Points, in no order, along strands that fork and pass close to each other.
In the rows, zero is written as 128.
Two points are linked if the straight distance between their rows is under 37. Some points are linked to none.
Dira: [147 154 152  94 110  48 101 123  96 127]
Teril: [122 117 124 131  75 124 140 130 130 137]
nilun: [116  97 129 116 163 210 158 119 120 123]
kaza: [137 135 122 157 208 135  94 116 172 107]
Fura: [120 123  75 115 148 123 173 177 146  92]
risi: [116 134 112  95  61  83 139 141 100 154]
muru: [ 98 130 132 113  66 124 147 134 100 178]
Kigil: [144 144 126 158 155 111 110 116 167 101]
Bobo: [103 103 133 120 111 172 178 115 133 129]
fika: [131 120 100 141 158 122 142 133 157 102]
feb: [104 128 147 121 100 130 123 113  88 198]
supar: [164 155 166 131 144  86  59 111 111 129]
Zem: [114  92 154 141 170 215 138  81 127 141]
Niz: [116  92 144 130 175 224 143  96 121 137]
ligi: [126 131 142 106 117  80  91  90  91 174]
domu: [135 107 123 160 158 146 121 106 148 119]
mav: [139 123 117 163 213 152  95 113 162 113]
Gazus: [133  94 124 158 171 162 126 107 144 121]
tov: [161 167 170 140 141  85  69 124 124 119]
vis: [107 124 150 132 101 140 113 108  95 190]
mero: [119 126 137 112 105  96 100 104  92 180]
gat: [123 124  83 132 162 178 151 197 143 102]
fen: [127 121 113 130  76 109 148 135 134 122]
lat: [ 95 133 127 100  65 109 154 136  90 182]
fik: [138 153 105 127  96  78 152 149 156  85]
rato: [134 136 103 132  97  94 150 139 154  98]
Lomol: [128 100 128 121 182 236 140 133 115 123]
Negu: [143 148 149  94 115  57  96 107  94 139]
rafi: [ 95 135 124  96  67  89 155 134  84 184]
fur: [140 163 112 121  83  70 146 157 148  86]
sede: [130 140 114  96  65  79 130 141 105 141]
redel: [102 129 135 112  90 110 129 118  86 191]
Kubov: [114 105 116 126  86 132 173 133 139 120]
Dosu: [129 119  94 141 169 200 145 189 138 104]
mus: [131  83 143 163 191 198 112  91 135 138]
saken: [156 171 165 152 143  90  80 131 146 105]
duse: [106 124 133 123  67 137 146 131 109 166]
tode: [111 102 109 117 100 139 192 141 138 112]
nupom: [118  95 136 123 181 226 146 110 117 130]
Nogeg: [128 126  90 130 115 102 166 145 154  93]
tabod: [128 133 149 101 123  64  92  79  92 167]
geta: [109 136 116  90  67  75 143 135  90 167]
Zunan: [150 176 146 113 100  61 110 152 128 100]
dup: [131 111 117 127 169 237 146 162 121 108]
giz: [135 180 151 136 135  72 115 150 171  85]
vema: [127 125  97 135 137 114 157 138 158  95]
tofip: [145 126 143 137 120 119  75 102 111 158]
zisa: [151 177 171 136 136  77  85 145 143 102]
Bonud: [123 123  72 117 153 141 166 187 144  97]
mivem: [155 138 149 140 127 110  66 101 112 147]
zumab: [123 128  72 124 156 167 159 203 145  99]
taz: [139 131 115 152 151 116 124 118 161 102]
koreg: [128 104 120 124 178 230 144 148 117 117]
Dele: [134  91 130 165 194 179 113 104 142 124]
bok: [111 119 137 131  77 141 144 125 121 155]
zodun: [131 111 106 133 169 217 148 178 128 106]
Zar: [144 180 160 139 127  72 103 153 157  93]
makig: [106 106 130 128  91 153 172 121 134 133]
gef: [140 117 120 160 151 133 120 111 154 113]
Mame: [109 102  99 107 114 143 198 155 127 101]
daka: [144 154 139 162 178 113  98 112 172 100]
fusam: [122  85 156 153 175 207 125  82 132 142]
nop: [132 131 104 125  76  96 152 141 144 108]
Doke: [109  97 127 119 147 192 168 118 126 126]
Gulus: [110  97 132 122 132 179 174 118 130 124]
Votob: [117 127 134 114  87 108 115 119  95 176]
kugi: [142 145 131 159 192 122  96 112 173 103]
Datid: [147 174 128 120  94  68 128 152 142  92]
dut: [135 157 118 140 145  95 128 135 170  89]
mot: [133 123 143 128 110 120  82 104 104 169]
gapi: [156 139 157 128 139  97  59  97 103 145]
Dazul: [133 140 149  93 115  54  97  92  92 150]
Nev: [152 167 149 113 106  61 100 140 113 110]
bime: [122 118 146 136 104 137  99 109 106 178]

Follow the links from the first point to the second, and from the first to the third. Name the last point that the two ways share.
Datid, taz, fen: rato
domu, kaza, nop: taz
Gulus, koreg, mus: nupom

A fork is a point with three links, a tip a point with one. Leave the first point through the second and follow the links. Name the first fork or tip that comes.
ligi, tabod: Dira
fika, vema: rato
tov, saken: giz
duse, muru: sede
Bobo, makig: Mame
fusam, Zem: nupom
fik, fur: Nev

A fork is a point with three links. Follow the links from the first point to the second and name the forks in between, in order.
vema, mus: taz
Doke, Lomol: nupom
Teril, fur: rato
domu, fik: taz rato

Name the points in between on the shortest way along the links from the first point to the second, in order.
zodun, nupom: dup koreg Lomol
gat, Fura: zumab Bonud
Zem, nilun: Niz nupom
gapi, saken: supar tov
